Points on a hilly landscape, in no order, each with its height.
From any point a ball rolls to the lowest of the 2 points nearest to it. It stops when none of these is lower. Distance is the straight distance between rows; heights are no part of it.
(1008): [116 116 113 115 146 124 140 134 151  97 114 104 155 133  96 165 163 103
 153  93 148 168 153 155 132 130 154 126 110 129 137 182 139 140 181 135
 154 107 135 135 124 155]  height 67.6
(1262): [ 57 138 153 107 127 122 105 141 127 143  85 121 164 221 131 168 108 138
 135  78 114 131 125 194 116 140  65  90 132 125 169 119 103 118 130  96
 157 136 169  75  68 106]  height 45.5
(875): [135 129 127 146 118 118  38 159 156 135 182 192 167 189 191 125 132 184
  98 127  74 188 113 126 119  96  95  86  94 104 103 119 132 134 160  90
 112 153 126 120 105 125]  height 23.4
(505): [116 143 113 108  81 121 180 115 106 156 132 120  87  72 135 172 135  95
  94 163 149  82 134 132 135 152 108 124 144 129 130 141 107 125 113 154
 194 144 157 109 147 159]  height 36.4
(592): [141 141 120 117 126  42 102 115 182 118 131 156 176 169 180 160 126 150
 138 116 145 222 118 135 146  73  98 115 132 119 122 183 117 127 161 101
 102 136 152 141  99 146]  height 66.6
(1136): [ 90 131 136 110 124 141 173 107 112 148  92  69 163 151  85 160 128 118
 135 128 137  83 128 167 103 151 105 123 168 158 143  83 156 136  89 130
 122  77 119  33 137 146]  height 52.7
(57): [120 119 149 156 137 130  59 162 152 111 107 136 116 199  99 143  95 182
  91 115 122 145 134 165 133 129  64  72 144 101  95 102 114  91 106  92
 112 135 104 138 119  41]  height 78.2
(828): [151 101 108 130 192 165 147 140  86 122 143  61 125 139  76  98 144 111
 114 172 130  85 113 197 109 151  95  88 128 132 125  95 146  91 168 170
 140 132 124 137 180 113]  height 75.1
(1134): [100 143 146 108 114 164 116 120 120 141 112  99 152 132 107 154 156 120
 126 109 116  98 130 167 101 139 125 117 120 147 136 112 133 137 121 123
 123  73  92  43 130 133]  height 49.7
(775): [142 105 121 133 159 121 120 152 147 106 136 114 109 113  81 153 170 109
 128  90 139 155 176 137 131 125 162 108 113 112 130 185 140 133 211 135
 178 103 108 180 119 146]  height 65.3
(1379): [150 159 151 125 141 153  77 155 137 109 123 119 132 188  94 117 149 173
  95 107 119 115 126 162 111 123  84  92 166 138 100 101 126 120 103 114
  74  98  86 113 137  64]  height 77.4
(766): [142 120 114 106 167 140 218 124  85 121 129  64 104  99  95  96 119  97
 142 183 166 107 144 125 125 146 151 139 152 141 135 112 171 121 141 184
 149 129 142 148 159 156]  height 65.5
(959): [ 87 132 136 117 114 133 213 129  88 157  88  73 136 133 115 175 105 100
 147 159 131  65 132 135 125 151 106 134 162 157 139  77 147 140 108 139
 162 101 154  57 117 167]  height 44.9
(206): [127 158 121 114  99  66 118 100 161 115 106 149 144 133 157 154 124 153
 152 101 136 190 117 118 161 115 120 142 139 114 125 177 112 136 107  89
 109 137 162 138 102 123]  height 64.7
(651): [150 110 127 135 159 163 139 152 100 125 133  66 101 138  57 106 138 123
 100 146 130  69 140 166 102 140 102  80 162 137 120  77 153  97 130 155
 132 113  89 129 175  85]  height 75.9
(1511): [134 105 131 141 149 178 100 166 108 125 171 135  59  80 101 115 171 118
 105 115 113  99 179  89 138 116 191 117 108 112 146 151 134 150 185 165
 180  97  94 176 147 166]  height 62.4
(422): [135  96 142 151 110 151  16 158 181 117 146 182  86 118  78 143 135 166
  53  89 110 173 151 135 144 139 121 101 108  94  93 179 122 159 162 117
 135  95  74 180 113 114]  height 27.1
(851): [163 122 111 131 139 110 182  95 102 135 158 159 168  76 192  63  86  94
 159 139 161  92  72  88 120 115 145 165 130 143 146 103 110 105 117 150
 121 212 158 172 147 149]  height 31.3
(1350): [125 168 129  87 113  81 195 116 119 129 117  89 131 136 138 103 117 110
 157  90 136 164 113 119 136 139 126 132 199 150 131 183 133 128  99 123
 157 127 182 156 102 160]  height 46.3
(261): [155  82  99 123 176 121 163  94 115 120 140 114 138  90 119 139 169  78
 131 149 158 141 149 158 138 135 173 156  74 122 143 168 140 128 192 182
 168 154 126 148 170 173]  height 50.5
(68): [115  96 114 128 161 118 218 100 101 167  96  72 164 138 112 126 103 110
 151 202 151  85 110 160 114 160 129 186 143 165 133  81 167 129 119 159
 151 141 147  50 154 179]  height 23.5
(576): [ 89 122 149 142 101 186 116 172 111 125 112 104  74 101  83 166 127 129
 111 134 114  80 171 107 119 141 123 106 126 129 131 103 132 130 119 133
 160  89  91 110 119 124]  height 72.5
(143): [122 117 135 133 140 101  87 146 137 114 105 130  92 197  99 149  96 163
  85 133 143 154 140 192 124 140  49  91 158  99 108 123 107  74 100 117
 145 153 131 164 130  58]  height 78.7
(941): [127  99 132 141 141 154  74 154 140 114 140 129  77  94  56 138 167 139
 108  93 134 132 193 124 135 121 177 104 110 114 138 170 132 154 194 139
 156  81  83 175 129 144]  height 63.9
(978): [149 115 110 129 162 128 182 114  98 113 160 134 164  75 160 105 146  83
 165 128 157 122 128  98 124 116 237 170  94 133 154 145 154 136 152 157
 140 134 129 157 158 178]  height 41.5
(98): [107 130 121  96 169  94 184 120 114 146 106  96 167 173 163 102 109 110
 195 129 107 154 105 143 130 128 111 141 158 143 142 135 124 127 162 107
 157 177 208 139 101 167]  height 57.0
(937): [110 110 121 149  91  91 143  74 160 128  71 145 123 122 142 168 100 133
 140 173 153 143 125 104 142 118 124 186 113 127 129 115  98 118  60 104
  85 137 128  95 134 106]  height 57.1
(741): [ 79 119 136 142  97 119 130 132 157  95  78 134 114 160 107 191  87 126
 152 114 123 163 166 108 142 131 102 120 110 106 149 131 109 113 112 104
 141 131 132 135  62  99]  height 26.7
(602): [160 121 116 117 156 162  89 137 103 140 188 130 168 149 162  99 204 119
 116 122  70 136 115 184 106 121 152  98  87 130 116 142 142 132 186 145
 131 132 120 120 177 164]  height 38.6
(603): [139  97 102 135 215 103 156 124 117 120 114  87 183 198 123 110 128 117
 164 164 119 158 100 206 115 124 101 107 115 126 122 132 139  92 197 145
 138 167 168 147 139 147]  height 61.2
(454): [128 137 126  83 167  89 196 106 123 140 116  80 156 163 145  75 121 110
 177 119 130 170  93 144 113 148 134 151 197 159 125 149 151 126 117 128
 120 143 177 140 133 164]  height 52.6
(811): [133 162 129 109 147 115  91 160 153  97 142 122 161 186 107 130 160 161
 123  59 116 176 118 167 122 110 108  65 159 114 114 165 139 141 166 101
 101  91 126 146  93 120]  height 65.6
(626): [143 137 121 156  50  79 172  93 145 147 115 130  50  68 102 146  96 111
  85 157 148 109 142  90 145 122 135 153 170 101  95 151  94 124  46 136
 134 121 131 155 151 111]  height 41.0
(744): [137 149 130 168 120 151 117 167 126 120 146 195 167  87 178  95 107 130
 189 115  99 101 113  33 124 108 191 150  91 143 150  84 136 151 128  90
  98 129 137 132 109 124]  height 49.5
(666): [125 116 115 146 166 144 169 138  73 156 136 138 167 138 180  93 108  94
 197 181 107  87  86 119 118 125 155 152  93 155 156  76 136 115 148 127
 151 198 155 125 127 169]  height 20.8
(1329): [131 156 138 110  72 109  77 105 162 117 125 164 106  86 106 165 160 142
  94  94 144 160 125 115 168 126 156 146 122 102 109 196 111 170 125 110
 101  81  94 140  99 125]  height 35.9
(1117): [185 135 124 141 157 147 142 114  94 129 181 163 143 106 178  17 114 132
 148 154 120  99 109  63 125 104 176 143 110 146 128  78 159 114 105 156
  73 161 114 141 167 123]  height 37.7
(335): [153 100 107 128 153 120 232  94 108 137 147  80  96  65  95 108 122  83
 114 166 190 106 150 106 132 143 192 174 147 135 131 121 173 139 121 193
 153 118 121 145 169 174]  height 60.8
(1089): [134 138 116 137  73  65 106 101 184 114 115 166 127 102 155 169 116 121
 118 110 151 195 131 108 162 115 138 149 108 107 123 227  88 127 126  91
 146 137 144 164  97 128]  height 62.9
(1226): [111 175 147 113  65 110 128 106 141 143 118 104 101 117  39 180 155 124
  53  71 140  85 144 153 127 135  97  95 203 106 107 172 111 174  47 161
 129  38 107  91 100 117]  height 48.6
(1372): [131 126 127 157  96 163  87 167 143 101 146 182  94  78 132 119 115 136
 125 108 112 131 156  47 151 109 180 135 101  98 130 142 119 148 142  98
 122 122 114 175 102 111]  height 23.1
(248): [128 109 127 121 160 122 193  80 112 159 105  76 147 147 119  90 111 122
 150 175 145 120 110 147 111 146 143 165 161 166 118  68 173 134  96 138
 101 143 125  67 160 146]  height 34.0
(567): [ 74 146 136 137  77 147  89 143 148 118 100 149 114 147 123 170 106 150
 123 103  97 146 146 122 145 134 107 107 117 110 129 133 108 136 106  90
 129 110 129 107  70 107]  height 23.9
(1527): [145 161 124 124 115 152 161 165 112 122 162 128  76  86 133  78 108 132
 136 116 115  90 141  46 122 112 153 135 170 131 114 110 138 131 103 134
 131 133 140 168 138 115]  height 27.9
(1341): [133 145 150 139 127 164  41 161 164 108 128 142 123 174  86 150 142 173
  90 102 123 144 122 163 122 139  86  79 118 120 109 130 126 119 121 101
  91  90  83 120 115  64]  height 77.8
(1378): [158 135 126 153 160 149 133 176 116 118 139 139 137 152 143  79 112 148
 189 130  82 123 140  68 120 107 154 117 111 143 143  68 162 114 140 106
 104 154 121 139 115 113]  height 68.0
(195): [154 102 101 123 140  99 205  58 118 148 152 113 140  77 138  96 119  94
 121 161 192 122 129 104 131 146 193 198 142 153 124 130 166 133 100 182
 115 139 122 130 174 165]  height 55.3
(690): [ 96 133 131 111 137 195 123 168  92 138 145  94 116 128 101 152 176 103
 108 117 103  80 144 179  99 163 123  97 122 135 143 119 139 130 155 157
 178  92 122  96 142 146]  height 31.0
(535): [142 118  83  93 186 135 210 112 103 146 133  40 131 131 114  87 123  94
 122 185 133 125  92 206 130 161  90 129 163 127 115 141 152 103 153 188
 163 163 183 173 159 156]  height 71.4
(914): [ 54 133 168 122 103 143  73 133 148 126  94 132 168 200 128 195 114 135
  86  69 130 124 123 222 123 150  58  87 113 108 161 135  91 126 112 114
 148 113 131  82  63  85]  height 47.3
(764): [151 157 125 106 157 111 168 112 118 141 168 137 144 135 188  35 104 136
 162 122 112 139  86  97 117 113 141 143 159 152 120  95 141 130 110 125
  95 183 163 160 144 141]  height 43.5
(84): [145 142 141 125 139 149 130 143 110 119 116  82 113 165  62 120 142 141
 102 108 136  94 123 172 104 137  90  88 187 137 106  90 145 117  84 137
 107  89  94 121 162  70]  height 76.7
(1083): [160 122 118 133 133 151  40 163 142 124 190 184 133 146 171 114 159 173
  64 119  82 169 130 132 121 107 112  84  98  92  88 147 129 122 170 120
 136 149  95 133 146 129]  height 21.0
(277): [156  90 123 143 206 109 104 134 166  92 128 118 208 179  97 155 160 120
 134 129 175 196 135 197 118  97 126 106 101 139 121 154 148 130 201 133
  95  97 121 143 152 136]  height 71.2
(1149): [110 154 137 141  57  88 154 111 147 129 101 157  97 102 142 126  89 129
 138 127 126 123 112  65 145 124 122 157 169 117 116 137  94 150  35  92
  97 117 156 137 104  94]  height 35.0
(49): [124 121 108 151  88 103 123 105 159 116 128 183 128  68 178 161 118 103
 123 126 157 156 134  85 148 115 166 164  81 109 139 184  79 116 147 112
 150 156 137 175 120 143]  height 61.3
(597): [145 159 135 118 117  95 141 122 129 156 154 166 128 119 210  43  89 140
 154 102 108 108  80  72 127 105 111 140 169 139 126  96 106 128 100 108
 108 194 182 161 130 116]  height 45.9
(598): [146  90 114 142 178 134 144 115 111 114 152 123 157 109 134 114 173  87
 160 144 137 145 147 135 138 124 222 153  69 132 153 155 160 141 177 163
 131 126 106 144 164 179]  height 46.4
(429): [120 136 139 122  82 116  69 100 166 119 109 139 111 125 104 177 134 149
  88 104 138 166 127 155 151 137 104 117 132 110 104 192  96 140 109 118
 112  95 105 119 115 101]  height 32.1
(988): [ 79 119 153 136  88  70 138  87 153 141  65 147 114 170 152 164  77 138
 147 159 128 149 121 123 157 120  78 170 135 115 139 114  88 122  54  84
  92 149 166 100  95  88]  height 55.2
(212): [130 157 140 132 103  92 135 118 133 142 120 156 110 141 174  78  87 160
 161 127 105 133 107  84 138 110  95 144 163 120 116  93 105 123  67  86
  96 170 180 154 119  84]  height 47.8
(1122): [142 154 135 110  99 131  84 114 147 133 135 150 122 110 106 132 176 155
 109 126 125 126 130 114 146 133 179 171 123 125 113 130 144 174 110 123
  60  39  62  85 131 129]  height 42.2
(201): [136 150 130 149 140 128 102 165 147 109 124 148 142 164 142 108 114 170
 178 111  79 160 133  77 128 103 124 102 121 143 132  89 144 135 141  82
  90 132 130 131  85 114]  height 67.3
(820): [123 126 117 142 164 140 194 141  89 137 130 135 160 106 169  87 109  92
 211 138 123 100 107  82 110 126 191 156 116 159 155  86 158 133 140 121
 133 165 154 143 121 169]  height 26.2
(381): [181  73 127 145 160 150  84 102 115 132 182 135  95  90 109 113 190 125
  78 148 127 108 163 152 123 130 147 118  60 116 126 145 126 112 193 185
 138 155  77 160 186 144]  height 59.7
(1227): [151 121 138 133 137 191  29 162 141 124 168 171 135 149 123 119 180 169
  72 106  86 133 127 158 103 136 117  81  97 110 107 132 131 136 172 127
 133 117  80 106 151 115]  height 23.2
(1250): [127 135 133 117 131 194  75 158 108 128 149 134 114 128 112 129 179 142
 100 116  86  99 133 160 109 152 129  91 111 121 120 118 135 129 158 140
 150 100 101  84 156 127]  height 26.1
(1133): [123 145 128 100 160 113 104 140 134 114 130 102 172 205 124 119 157 147
 122  74 123 153 108 202 101 129  75  77 165 129 122 153 111 118 148 111
 118 122 152 130 121 109]  height 64.3
(424): [163 126 130 153 159 131 161  99  95 140 161 175 170  90 196  36  80 111
 173 146 145  75  82  74 108 107 163 161 122 152 140  64 138 120 103 139
  81 189 142 146 156 139]  height 34.8
(930): [119 147 116 137 118 129 178 148 112 123 124 131  90  83 147 107  85 108
 152 138 142 103 139  57 125 126 141 142 151 129 129 105 128 117 122 126
 154 153 161 174 117 129]  height 32.3
(481): [121 127 106 122 113  92 140 123 128 130 122 138  95 128 169 136  96 132
 120 140 125 154 136 127 150 129  93 127 137 101 131 144  96  92 123 106
 166 187 173 170 120 121]  height 80.4
(483): [107 160 130 155  27 104 149 117 145 134 102 141  62  99  93 157  93 129
 106 136 117 113 130  80 159 115 118 142 167  99 101 157  95 153  17 114
 108  90 136 131 110 105]  height 37.9
(1522): [131 144 109 129  85  93 133 132 123 140 152 168  98  78 196 117  76 119
 108 123 134 122 103  90 145 136 110 116 142 108 133 168  86  91 109 111
 196 194 184 194 107 124]  height 81.2
(1424): [135 146 123  87 109 107 146  93 136 129 125  85 117 102  92 135 163 112
  96  95 151 141 142 157 122 140 145 134 173 132 109 169 140 147 106 148
 117  84 110 113 145 134]  height 36.5
(202): [145 110 107 155 139 124 154 107  89 130 148 190 155  86 193 105  86 105
 163 169 148  89  99  84 128 114 139 154  85 121 145 103  98  99 142 143
 139 214 150 161 140 135]  height 28.0
(1144): [147 107  99 138 138 128 168 123  99 116 153 167 130  51 170 121 117  77
 138 151 162  98 126  87 129 123 168 145  92 116 141 148 112 110 163 156
 168 183 140 190 132 158]  height 31.6
(1146): [140 117 112 157 159 112 135 119 105 144 143 181 180 134 204  95 101 104
 190 166 114 121  95  95 126 105 145 154  74 150 152  74 116 105 149 116
 116 211 144 132 137 158]  height 24.9
(964): [151 113 137 126 130  98  56 114 180 100 128 154 165 132 121 189 161 152
 102 136 176 207 129 169 147  96 119 145  97 123 102 172 117 145 160 128
  77  97  93 122 131 128]  height 69.4
(361): [159 143 122 149 121 139 109 126 129 120 155 170 144  88 170  85 137 139
 149 131 119 107 117  45 135 110 190 166  92 141 131 100 138 151 110 109
  72 105 100 115 141 129]  height 47.2
(849): [151 115 143 163 138 143 101 137 128 125  96 101  98 152  92 130 109 155
 125 182 123 119 141 103 138 120 121 119 118 142 117  60 147  90  84 118
  77 100  50 101 167  73]  height 55.8
(1287): [122 105  99 106 143 105 230  85 100 168 101  70 129 104  97 152 118  98
 106 197 173  95 123 164 121 164 112 180 155 138 119 114 155 116 123 184
 181 138 166  87 164 173]  height 39.0
(1217): [ 68 113 170 147 108 153  49 134 181 118 108 159 156 182 103 200 120 143
  50  51 167 136 119 226 121 153  53  82 102 107 153 159  88 133 101 120
 144 106 109 104  61  56]  height 48.4
(233): [120 120 139 141 111 173 145 179 111 134 125  94  59 105  93 144 111 137
 118 150 103  63 174  59 125 114 137 118 148 129 133  73 150 126 109 151
 140  78  85 109 145 108]  height 71.3
(1437): [109 139 133 172 102 140 124 173 143 127 118 186 141 121 179 128  81 131
 194 111  98 106 118  40 125 112 152 131 108 134 162  89 111 133 118  78
 116 146 157 138  85 117]  height 50.9
(1479): [ 99 137 128  91 122 146 130 141 114 123 111  94 124 133  97 174 149 114
 106 113 131 112 131 187 111 158  87  87 140 120 144 152 116 113 148 137
 183 114 142 114 123 132]  height 37.5
(317): [143 127 100 112 184 160 207 152  77 131 156  57 110 115 105  82 124  96
 147 185 123 104 117 155 124 141 124 114 145 130 125 119 161 118 174 184
 163 137 160 174 151 167]  height 68.5
(1374): [132 110 101  96 114  99 196  81 104 168 118 101 100  85 126 173 134  95
  97 181 165  93 126 169 134 154  86 162 136 122 129 137 113 112 136 178
 199 176 167 108 154 156]  height 43.8
(1298): [152  78 125 135 179 140  94 109 132 121 139 132 146 115 117 149 204 100
 127 133 160 154 157 173 132 106 205 143  53 131 153 152 153 145 198 163
 113  95  82 124 174 174]  height 44.1
(194): [135 166 156 133  68 108  61 129 171 120 125 181 121 130 144 135 123 174
 124 148 102 174  96  87 175 108 118 167 124 115  83 143 113 165  83  89
  26  90 118 124  97  83]  height 51.1
(735): [ 82 126 141 157  93 137 131 158 133 131  90 160 113 152 166 137  57 147
 183 141  88 110 139  75 136 131  96 135 111 132 165  71 108 124  99  75
 124 155 159 104  77 111]  height 52.1
(419): [107 162 138 113 127 129 176 155 101 138 123 109 115 138 141  86  97 137
 175 116  95  98 125  72 110 127 117 131 187 157 133  77 145 140  71 109
 127 130 157 113 114 119]  height 28.3
(186): [134 145 158 132 109 110  79 125 159 114  97 139 137 153 112 158 129 167
 146 137 133 181 126 120 148 118 123 150 122 123 114 124 121 146  87  96
  35  80  99 100 103  87]  height 52.8
(688): [ 81 125 135 107 152 126 142 159 115 128  90  91 143 189 101 167 111 123
 134 113 128 118 124 195 123 158  66  89 147 121 149 129 117 103 157 117
 189 143 183 118  91 113]  height 42.4
(1095): [132 151 125 126 130 117  90 159 149 106 138 139 127 175 117 121 125 174
 131  90  91 170 141 114 122 110 112  76 146 106 104 136 137 117 157  92
 123 126 133 160  94 109]  height 66.4
(1020): [152 106 134 125 173 109  96 114 171  98 112 108 164 142  92 161 177 134
 115 115 202 175 135 187 125 108 125 129 120 143 105 170 137 127 161 146
  87  85  98 133 159 109]  height 71.0
(1419): [126 156 148 111  90 164  78 129 136 135 117 127 145 133  97 155 172 143
 107 105 114 110 122 153 123 143 137 136 113 138 132 108 138 158 114 122
  81  34  68  51 117 116]  height 45.8
(333): [109 121 161 139 102 170  69 135 152 123 131 122 105 119  54 178 166 127
  42  42 148 109 143 189 109 167  84  70 145 120 128 204 108 148 130 145
 172  85 106 145 102 101]  height 50.2
(685): [ 86 114 180 145 109 180  45 138 168 109 125 148 144 148  67 191 140 143
  39  33 161 117 128 206 108 166  76  63 116 118 153 177 102 157 124 121
 156  84 103 132  77  80]  height 49.2
(967): [ 97 135 126 141  89 145 103 152 137 105 131 172 117 101 154 148 113 138
 139 111 103 148 145  81 141 123 151 125  98 109 134 141 109 140 134  87
 136 124 131 139  82 126]  height 20.3
(12): [103 107 146 140  78 140  55 132 170 122 124 152  71 105  99 178 124 148
  70 102 133 166 147 136 141 148 106 108 114  89 106 181  99 136 131 120
 160 117  99 163 106 109]  height 28.9
(1218): [142 135 137 114 120  69  57 123 185 118 121 153 195 160 166 175 156 165
 114 131 156 227 109 166 148  82  95 133 125 125 104 170 112 143 138 104
  61 110 127 121 101 128]  height 68.1
(220): [113 132 127 114 136 101  99 131 131 145 131 149 182 188 190 132 140 139
 150 107  88 165  98 163 122 109  96 106 105 125 138 129 113 128 158  97
 143 167 156 103 108 150]  height 29.6
(236): [157 129 113 128 140 143 148 132 107 116 182 162 134  57 172  84 153  91
 125 114 150 100 127  77 134 108 212 150  98 119 146 149 124 131 151 160
 145 132 121 185 148 159]  height 36.0
(345): [160  99 125 151 156 168 144 151  93 134 125  82  79 116  80 109 120 123
 135 178 118  89 165  88 130 125 144 119 115 136 142  70 168 105 128 153
 127 101  71 123 156 104]  height 70.0
(911): [113 109 113 136  89 100 150  82 153 115 103 156 122  78 151 162 113 108
 135 146 165 147 137 110 151 124 138 184  98 120 134 151 101 120 112 119
 129 153 136 125 134 135]  height 59.3
(265): [154  95 118 138 177 161  81 134 111 129 162 124 175 147 130 132 216 100
 124 134 105 142 130 193 112 115 186 111  55 136 128 142 142 136 185 154
 117  94  93 115 169 166]  height 41.1
(1200): [187 155 126 132 164 161  99 131 102 126 192 150 155 131 176  30 157 143
 138 144  87 125 121  87 128 105 166 131 103 145 120  93 156 126 139 143
  67 141 101 125 166 135]  height 40.1
(672): [126 177 144 122 120 166 158 193  98 126 153 143 119 114 163  73 113 143
 169 100  83  78 122  47 101 117 154 131 159 155 138  81 148 145 105 114
 122 131 161 120 121 132]  height 22.1
(1344): [132 130 128 119 164 107 171  95 100 153 133 108 149 161 171  54 103 133
 182 156 121 129  94 119 104 134 130 163 165 172 130  77 152 129 103 119
  94 160 155 100 141 153]  height 40.0
(355): [ 74  93 159 153  85 188 102 158 148 141 103 112  74 101  64 212 118 119
  75 134 132  72 175 143 115 145  99 104 107 129 153 111 117 139 120 137
 188  77  80  89 101 117]  height 73.9
(855): [157  93 124 148 136 155  82 118 118 120 169 150  64  66 107 114 166 130
  94 135 136 115 177  96 143 113 179 131  82 110 131 140 121 132 170 162
 131 126  68 159 164 137]  height 60.9
(938): [156  84 103 138 179 145 178  91  79 137 135  96 141 103 108 122 137  86
 140 208 148  94 123 157 129 144 150 153  72 138 141 106 151 104 170 199
 138 164 119 102 170 170]  height 57.7
(1391): [110 132 131 115 100 185 104 150  99 144 147 145  88 106 146 125 147 137
  87 142  87  86 139 120 117 146 113 112 109 122 117  98 114 123 119 138
 167 139 110  96 146 133]  height 30.6
(1447): [ 98 148 138 131  82  73 179  86 154 137  84 148 140 106 156 129  75 116
 179 110 152 126 102  75 130 126 136 187 177 144 137 125 125 162  45  86
  98 126 176 116  96 123]  height 30.1
(877): [106 175 131  75 104  69 155 106 124 144 119 113 151 163 177  98 117 126
 165  76 102 145 100 128 134 128 109 129 194 142 140 169 118 146 100  98
 142 149 198 127  87 145]  height 39.9
(1138): [145  90 110 125 196 125 141 128 148 100 124 105 186 158 114 158 175  92
 150 130 140 182 133 196 116 119 154 128  89 133 131 166 141 127 212 149
 141 118 133 136 155 163]  height 69.9
(844): [133 130 119 116 161 126 125 130 114 136 148 120 179 165 163 111 170 119
 160 133  89 165 114 178 110 122 144 114  94 139 128 139 123 124 166 130
 127 154 135 115 147 174]  height 34.7
(819): [124 154 122 106  82 119 164 112 125 141 142 110  93  85 115 140 151 122
  97 126 134  96 146 114 132 131 135 131 159 127 111 140 119 147  94 138
 149 103 120  93 144 146]  height 25.7
(518): [127 118 126 110 145  90 130 128 134 125 102 118 112 174 125 132 106 147
 126 133 133 165 133 159 129 128  70  96 148 108 122 128 117  88 134 117
 143 163 157 153 120  98]  height 79.5
(148): [121 103 108 148 121 133 160 145 112 111 105 117  74  97 103 156  85 118
 125 170 147 105 158  81 142 129 113 133 124 118 125 114 121 101 126 137
 167 153 127 164 116 116]  height 31.9
(375): [154  89 126 142 156 159  92 129 116 119 138 106  95 111  87 142 158 132
  85 135 136 113 154 181 113 141 113 104  95 126 121 125 132 103 179 161
 138 133  86 130 171 119]  height 58.3
(56): [116 142 128 129 139 103 194 124 123 134 119 140 160 109 173  94  88 107
 209 116 140 119  96  82 115 127 166 172 155 163 153 108 144 147 113 100
 135 153 179 140 102 147]  height 29.8
(1143): [148 132 109 111 116  90 208  66 112 153 137 122 125  67 159  98 109  99
 109 159 183 113 100 116 127 141 154 188 165 137 115 127 127 123  85 158
 144 168 153 136 166 159]  height 49.9
(1308): [121 121 129 130 128 162 114 123 107 154 122 117 116 142 123 129 130 133
 112 169 107  95 136 152 116 152  99 106  99 145 135  76 132  93 121 131
 139 149 103  71 158 119]  height 35.1
(373): [107 145 126 120  99  96 176 101 127 148 103 131 131 115 171 122  99 114
 168 134 140 118 111  96 125 133 140 175 159 152 137 112 118 142  90 113
 129 160 169 113 112 139]  height 23.3
(1106): [109 131 130 115  99  85  51 137 152 152 153 174 166 194 213 143 129 172
 105 104  87 181 108 158 135 107  88  99 103 105 124 149 101 129 150  91
 142 164 147 117 104 131]  height 26.0
(1366): [116 114 116 119 186 109 164 147 109 137 111 114 177 194 151 113 113 116
 184 159  97 141 100 159 126 126 118 118 120 133 150 114 133 112 191 119
 156 189 176 118 110 162]  height 59.4
(295): [165  73 104 131 191 132 191  81 100 116 128  87 117  84  98 127 135  86
 127 182 181 118 150 132 143 135 157 174  81 120 146 137 154 114 178 206
 149 154 119 151 176 160]  height 54.3
(111): [163  86 126 154 158 153  90 114 120 126 112 108  98 130  74 141 121 138
 102 171 148 112 153 143 124 127 114 116  93 135 124  80 140  88 131 157
  99 134  62 119 176  82]  height 56.9
(1318): [139 126 134 143 100 153  53 160 156 111 168 183  73  95 105 120 135 162
  74  90  95 151 153  71 150 124 163 117 113  94 103 184 118 164 165 107
 145 105  91 180 106 135]  height 25.4
(42): [ 73 119 140 137 108 115 114 119 140 139  66 132 134 181 153 167  83 149
 168 145 107 134 131 127 138 123  86 141 110 136 158  83 101 108  96  88
 122 145 152  72  86 100]  height 53.6
(590): [149 139 147 141 132 144  78 136 138 121  99 118 147 166  96 133 138 156
 140 145 130 141 131 128 123 128 126 126 112 146 123  95 156 115 102 106
  43  72  63  75 131  86]  height 54.4
(1528): [138 162 150 107  85 147  51 146 157 118 150 170 111 108 112 145 172 158
  96  94 106 145 128  98 162 130 173 153 108 105 115 169 129 189 149 114
  85  61  76 132  97 129]  height 38.8
(205): [133 119 118 115 206 111 136 134 137 109 113  78 183 201 117 117 143 126
 142 115 136 156 109 217 105 122  86  88 150 138 122 136 130  99 170 119
 130 131 165 139 143 119]  height 62.8
(514): [155 152 114 129  92  92 194  82 130 140 141 129  83  59 134 104 109 107
  99 147 163 120 127  81 140 117 149 168 171 127 105 134 118 125  67 146
 129 142 133 161 161 130]  height 44.7
(175): [ 84 150 133 106 107 113 218 123 100 149  96  96 125 116 143 142  97 103
 164 134 142  89 129  96 124 145 124 156 183 158 145 120 132 147  97 116
 166 125 182 100 104 163]  height 33.6
(112): [118 154 138  87  90 127 119 117 126 126 123  87 111 119  60 158 171 106
  72  60 152 112 134 175 119 148 101  95 187 119 120 190 119 150  99 143
 145  63 114 116 124 132]  height 44.0
(214): [ 99 182 147 101 101  92 171 120 122 145 109 120 126 145 149  89 100 145
 180  80  96 124 107  82 134 127 104 133 207 150 136 128 123 156  68  90
 117 136 187 125  79 124]  height 34.4
(430): [102  94 131 158 102 156 113 158 146 109  97 134  88 129 108 170  80 137
 129 148 125 136 165 103 142 136 115 116  98 113 135 114 114  98 134 110
 156 143 106 144  99 100]  height 29.0
(596): [139 128 126 140 139 171 114 171 110 116 138 120 102 129 113 109 120 138
 142 143 105 114 156  83 123 123 143 105 105 133 130  86 152 107 143 122
 120 135 102 118 140 111]  height 68.9
(8): [137 168 137 137  95  93  96 138 153 125 124 159 121 144 151 104 107 170
 150 120 100 164 108  82 140 113 108 150 160 115  94 121 115 144  72  93
  53 121 134 146  97  87]  height 49.8
(456): [162 103 106 120 209 136 173 120 116 114 123  49 146 144  84 101 142 105
 122 155 151 133 112 205 111 151 113 124 134 128 119 131 151  91 169 176
 131 137 148 157 185 133]  height 73.7
(215): [ 82 158 156 110  55 155  92 127 151 133 116 123 115 134  76 173 135 142
  68  75 113  95 136 148 137 145  87  97 153 104 121 156 111 163  69 140
 137  55 106  76  87 109]  height 51.7
(318): [154 155 131 104 131 139 126 112 107 141 167 145 159 110 167  62 162 142
 145 125 108 118 105 101 119 120 176 156 136 153 114 103 157 155 120 124
  81 119 110 100 164 147]  height 43.3

Where does a ball stop that starts at each point below?
(1008) -> (68)
(1134) -> (967)
(849) -> (68)
(201) -> (672)
(685) -> (1083)
(206) -> (666)
(1298) -> (1083)
(361) -> (666)
(295) -> (666)
(938) -> (666)

Call two points neighbours if one is among the 2 nearest of the other. Go from one point of each pair to the other, from neighbour to neighbour, staying as low as possible. Name the highest point that can't be avoided.
(1083) / (373) -> (598)
(373) / (666) -> (56)
(672) / (1083) -> (1136)
(373) / (68) -> (333)
(68) / (819) -> (1374)
(672) / (967) -> (930)
